A landscape with many valleys, sampled at points; each row gives a point and its height.
A ball rolls from a point to the lowest of its 2 nearest points, and stops where none of them is lower. Distance is the straight distance between rows; heights are no part of it.
j735: [ 87  52  89 139 102 148 131 121  84 110 137  72 111  98 101 114 122 110
 136 144 145 119 124 176]  h=3.16
j407: [162 123 180 119 138 103 150 140 182 117  99 141 132 127 126 121 104 116
 148 147 146 105 137 139]  h=4.29
j548: [126 145 157 169 187 162 115 141 151 151 117 147 138 135 144 135  91 117
 117  83 110 166 119 100]  h=3.92
j851: [ 93  79 128 113  92 123 140 132 130 167 138 147 119  87 116 125 124 150
 131 127 130  87 128 159]  h=3.46
j595: [113 108 160 108 140 140 149 103 116 132 123 157 197  61 145 116 166 147
 124 108  77 119 167 137]  h=5.61
j28: [ 94 108 128 130 187 170 150  96  75 118 128 125 180 124 186 115 192 107
 111 109  64 191 159 159]  h=4.22
j133: [148 166 159 108 101 107  79 134 180 126 119 134 157  99 100 130 111 172
 125 146 136 109 138 186]  h=3.98
j996: [158 129 129 119  69  79 129 148 162 150 151 137  92 136 133 131 101 104
 147 145 145 107 119  65]  h=2.67
j463: [180 178 123 133  72  92  58 158 129 114 200 105 127 131 110 127 130 158
 123 177 156 133 148  89]  h=3.63
j976: [ 58 125 118 105  85 119 109 120  79 123 118  99 131 118  85 129 140 187
 151 154 120 155 157 125]  h=6.09
j972: [133 159  91 124  79 133  87 135 135 149 142 139 116 101  92 131 113 180
 109 136 144  74  98 167]  h=4.49
j362: [183 191 160 150 107 131 101 132 175 113 125 135 201 108 130 125  75 146
 128  84 109 132  68  96]  h=4.73
j368: [ 90 107 124 105 112 123 134 114  84 141 139 150 189  66 118 123 173 168
 108 130  90 124 164 165]  h=5.78
j937: [128 126 144 150 180 153 122 140 162 156 123 157 106 111 121 134  95 131
 112  91 130 128 118 132]  h=4.19
j417: [ 80 111 174  95  97  52 203 162 172  45 133 117 136 225 148 106 153 132
 149 121 150 133 113 142]  h=2.44
j117: [157 127 106 156 189 207 103 139 159 149 107 138 106 153 184 166 151  86
 108 148 106 161  86 178]  h=5.66
j340: [138 166 126 129 129 173 105  73 141 165 114 112 182  98 181 126  93  92
 129 104 104 121  68 152]  h=5.11
j210: [160 145 125 149 177  85 142 120 162 116 115 135  84 150 136 129 123  92
 116 166 186  97 147 116]  h=4.41
j208: [148  89 203 108 134 113 165 150 159 114 111 143 157 106 151 100 133 122
 165 139 120 103 153 141]  h=3.93
j982: [114  83 169  96 156 106 200 170 138  53 114 171 140 171 134  81 155 162
 153 102 141 203 129 137]  h=2.33
j135: [151 189 118 143 152 183  87 112 127 156 116 109 147 104 139 153 117 130
  97  95  93  72  87 146]  h=4.88
j184: [ 74 113 113 159 172 154 117 145  98 138 114 110  88 174 102 148 108 122
 126 114 143 204 133 130]  h=2.75
j665: [157 132  60 107  98 123 112  96 140 147 121 141  96  95 120 143 125  99
 139 135 186  87  86 126]  h=3.40
j610: [ 80  90 127 113  78  87 128 126 145 138 146 117 113 109 101 127 120 159
 146 160 142 106 144 160]  h=3.11
j74: [159 106  89 167 163 193 122 146 124 131  98 120  82 175 133 133 159  98
  97 143 139 101 119 193]  h=5.91
j36: [ 92 109 107 151 140 194 126 119 107 175 124 133 144 140 151 136 127 117
 103  91  94 120  97 154]  h=5.47
j442: [129 141 148 139 156 161 173  56 127 113 105 130 209 154 179  58 171 104
 134  95  43 185 127  96]  h=4.89
j217: [163 195 143 144 122 153 104  83 167 135 107 119 190  97 162 116  77 114
 134  91 112 131  67 115]  h=4.93
j736: [124 156 119 116  92  75  92 124 183 129 145 124 109 118  88 142 122 165
 115 163 157  77 125 179]  h=4.25
j781: [151 151 118 109 103 131 101 121 115 140 101 111 130 120 111 138 105  91
 154 169 148 124 130 125]  h=4.12
j397: [174 138 151 119 100  76 158 170 145  97 128 120 117 168 116 125 100 107
 151 151 148 121 120  78]  h=3.34
j453: [ 87 118 160 118 135 113 162 135 105 145 112 101 104 144 148 114 150 120
 138 184 123  85 173 133]  h=2.09
j662: [ 94 103 145 135 167 132 138 145 114 107 115 110  72 155 125 121  91 116
 156 139 168 209 148 136]  h=2.16
j640: [137 137  81 143 158 159 135 112 138 146 142 161  94 106 117 153  87 137
 100  63 150  98  69 154]  h=4.65
j650: [ 70  74 126 109 157 132 175 126  72 117 133 130 108 125 130 112 173 141
 139 123 122 177 186 133]  h=4.37
j470: [216 196 131 108  96 107  75 147 173 112 158 161 150  94 124 146 107 148
 122 112 148 114  99 116]  h=4.26
j78: [102  79 177  77 122  72 201 169 156  47 130 137 143 190 125  94 159 147
 162  97 148 166 125 164]  h=1.53
j313: [151 143 152 149 139  75 175 155 161  99 130 122  95 190 151 128 103  86
 129 164 167 111 146  76]  h=3.88
j249: [147 140  60 148 116  75  81  93 113 100 136  92 101 122  86 143 143 125
 130 165 184 108 117  93]  h=1.90
j72: [162 157 105 108  90 104 101 111 151 138 111 135 129  95 116 128 118 113
 145 177 183  98 118 137]  h=3.81
j745: [114 119 160 114  96  53 187 172 164  80 129 120 117 213 125 121 116 135
 159 135 144 134 128  95]  h=3.15
j102: [106 147 108 133 107  92 108 119 120 105 117  71 102 136  89 131 116 146
 131 197 157 101 141 149]  h=2.08
j884: [102  96 158 123 169 129 202 134 133  63 122 187 180 156 138  82 140 149
 141  78 111 228 114 119]  h=2.95
j591: [102 114 146 114 131  95 160 133 132  87 109  83  88 173 116 125  88 125
 164 156 171 161 153 113]  h=1.29
j447: [ 77  87 153  92 101  75 157 123 127 113 133 134 136 126 107 128 152 173
 147 138 119 145 182 147]  h=5.01
j294: [ 95 113 132 102 164 156 180  98  73  91 125 138 164 122 161 106 157 117
 121 102  97 225 178 128]  h=3.80
j968: [ 98 124 113 152 171 161 121 160 101 157 124 133  94 184 126 150 134 109
 127 103 112 206 143  90]  h=3.18
j987: [189 169 126 134 143  78  91 127 136 121 135 120 121 123  86 159 121 141
  97 138 161  92 130 121]  h=3.30
j13: [167 141  99 163 193 206 103 143 146 151 122 142  86 147 154 151 142 106
  84  92 106  87  94 151]  h=5.29
j528: [143 126  69 145 110 121  91 114 100 114 130  72  77 148  98 152 133  95
 128 158 134 100 113  83]  h=0.56
j246: [ 84  94 154 114  87  84 175 134 114 138 148 120 134 105 164 108 160 125
 140 182 121  73 172 139]  h=2.94
j319: [100 130 128 149 159 181 117  93 136 186 121 106 169 131 187 124 123 105
 117  86  76 128  87 150]  h=5.31
j394: [ 86 103 145 125 156 149 176 116 105 109 118 175 159 145 150  98 141 123
 135  96 112 233 147 112]  h=3.42
j38: [ 74  61 125 122 135 132 160 127 102 147 147 157 134 102 121 120 146 129
 131 114 117 156 160 136]  h=4.06
j648: [161 150 132 124  58  90  70 177 119 113 187 110 125 142 110 130 120 155
 152 152 131 161 140  54]  h=3.31
j543: [138 146 157 114 124 158 183  81 114  99  99 180 213 127 153  73 165 124
 120 117  46 162 126  79]  h=5.19
j171: [146 120 114 142 181 183 109 156 123 147 105 122  90 169 145 152 143  81
 120 149 122 135 126 150]  h=5.84
j963: [134 136 137 121  79  97 105 162  93 148 148 122 122 148 103 140 123 145
 146 122 103 150 144  40]  h=2.84
j26: [183 157  86 140 126  65  79 103  99 120 150 120 114 118 100 158 158 140
 105 141 189  86 118 103]  h=2.69
j790: [191 150  94 114 146 124 114 106 148 146 116 166 113  97 138 154 109  89
 134  96 167  98  93 101]  h=2.87
j119: [106 135 136 130 175 153 160  43 102 119 135 125 200 119 169  80 176 107
 103 107  50 189 156 130]  h=4.58
j131: [114 135 116 146 181 173 128 106 171 153 137 159 108  96 157 136  83 126
 117  66 134 125  73 146]  h=4.44
j241: [ 64  96 109 127  96 136 133 119  61 132 118 120 149 114  85 125 163 174
 119 143 102 123 159 162]  h=5.95
j142: [111 132 143 136 138 113 134 136 113 138 108  96 104 138 108 120 126 133
 112 178 136  61 157 162]  h=1.10
j77: [158 133  88 129  89 107 104 130 117 154 153  97  79 131 116 144 130  93
 127 154 138  93 120  57]  h=1.74
j248: [197 148 135 122 140 153 129 131 164 147 126 163 118 110 162 144  86  87
 136  77 130 108  86  81]  h=2.26
j250: [152 167 149 134 141 108  83 132 151 137 110 123 148 108  81 156  98 168
 114 133 129 110 132 150]  h=3.72
j935: [ 99  68  90 149 115 193 130 130 102 160 120 118 110 147 127 132 137 112
 105 105 117 115 111 166]  h=5.60
j586: [144 146 132 177 198 200  99 142 169 152 115 146  81 127 175 146 145 107
 111  98 103 142  96 135]  h=5.46
j379: [127 127 123 123 104 141 120 157  99 173 130 131 116 148 123 154 132 110
 136 108  96 136 139  49]  h=2.27
j836: [166 129 122 125 128 144 115 150 124 178 156 150  96 132 141 165 100  91
 124  81 119 125 107  66]  h=1.38
j971: [123 104 187  99  85  82 173 150 139 126 130 134 147 110 159 103 143 117
 163 166 126  93 165 140]  h=3.49
j572: [134 163  95 134 100 173  94 130 106 151 106 130 135 100 110 130 118 151
  93 116 122  71  85 177]  h=4.66
j252: [127 130 173 128 142 161 163  88 134 114 104 168 200  97 162 103 164 130
 133 103  63 144 152 100]  h=5.40
j221: [103 160 108 124  80 129  76 164 113 157 149 124 142 120  91 135 137 188
 129 157 116 118 153 117]  h=6.29
j823: [ 81  93  99 137  78 117 114 125 109 113 136  76 112 106  95 107 130 153
 132 187 145  87 128 168]  h=2.68
j4: [130 143 146 171 189 150 110 160 105 147 125 135 123 173 128 146 112 129
 107  83 103 193 144  82]  h=3.57
j228: [163 130 133 129 176 127 133 110 147 129 100 138 114 115 122 122 114  94
 129 159 171 100 133 152]  h=4.64
j512: [127  94  81 159 118 172 126 141 115 147 119 113  69 164 103 130 132 106
 103 127 126  81 114 145]  h=5.75
j959: [103  96 144 115 127 106 156 121 114  99 118  71 102 127 127 123 104 112
 160 178 177 142 156 152]  h=2.11
j864: [105  85 128 132 137 133 143 131  83 105 131  66 117  98 119 120 122  99
 140 172 168 119 147 192]  h=2.76
j997: [195 209 143 138 129 125  82 109 163 110 142 138 166  77 137 161  97 158
 118  75 120 105  80 105]  h=4.51
j364: [ 71  71 117 122 106 141 148 116 120 172 145 167 133  96 128 132 116 139
 125  94 123 132 117 131]  h=3.77
j552: [ 98  92 139  82 136  90 192 103 100  90 142 140 131 110 118 112 179 154
 126 134 112 155 210 133]  h=4.72
j728: [180 162  86 145 168 183 105 124 108 140 134 129 106 134 135 170 134 119
  87  66 110  66  86 134]  h=5.10
j2: [ 84 151 124 106  59 106  87 148 134 135 145 117 142 126  93 122 135 200
 159 169 130 158 162 132]  h=6.20
j126: [218 170 127 118  78  75  71 148 153 104 191 139 130 123 125 131 133 149
 119 149 170 125 126 104]  h=3.94

Call two points neighbours if one is among the 2 nearest of the other. Go from one point of each pair to the other, from neighbour to neighbour, staying as low as possible. Name the highest point that can't be avoided.
j591, j78 -> j228
j591, j142 -> j735
j78, j528 -> j397

For each start below, name the point where the ball stops.
j221 -> j78
j937 -> j591
j442 -> j78
j228 -> j142
j552 -> j142
j117 -> j528
j512 -> j836
j2 -> j78
j362 -> j836
j781 -> j836
j133 -> j528
j210 -> j528
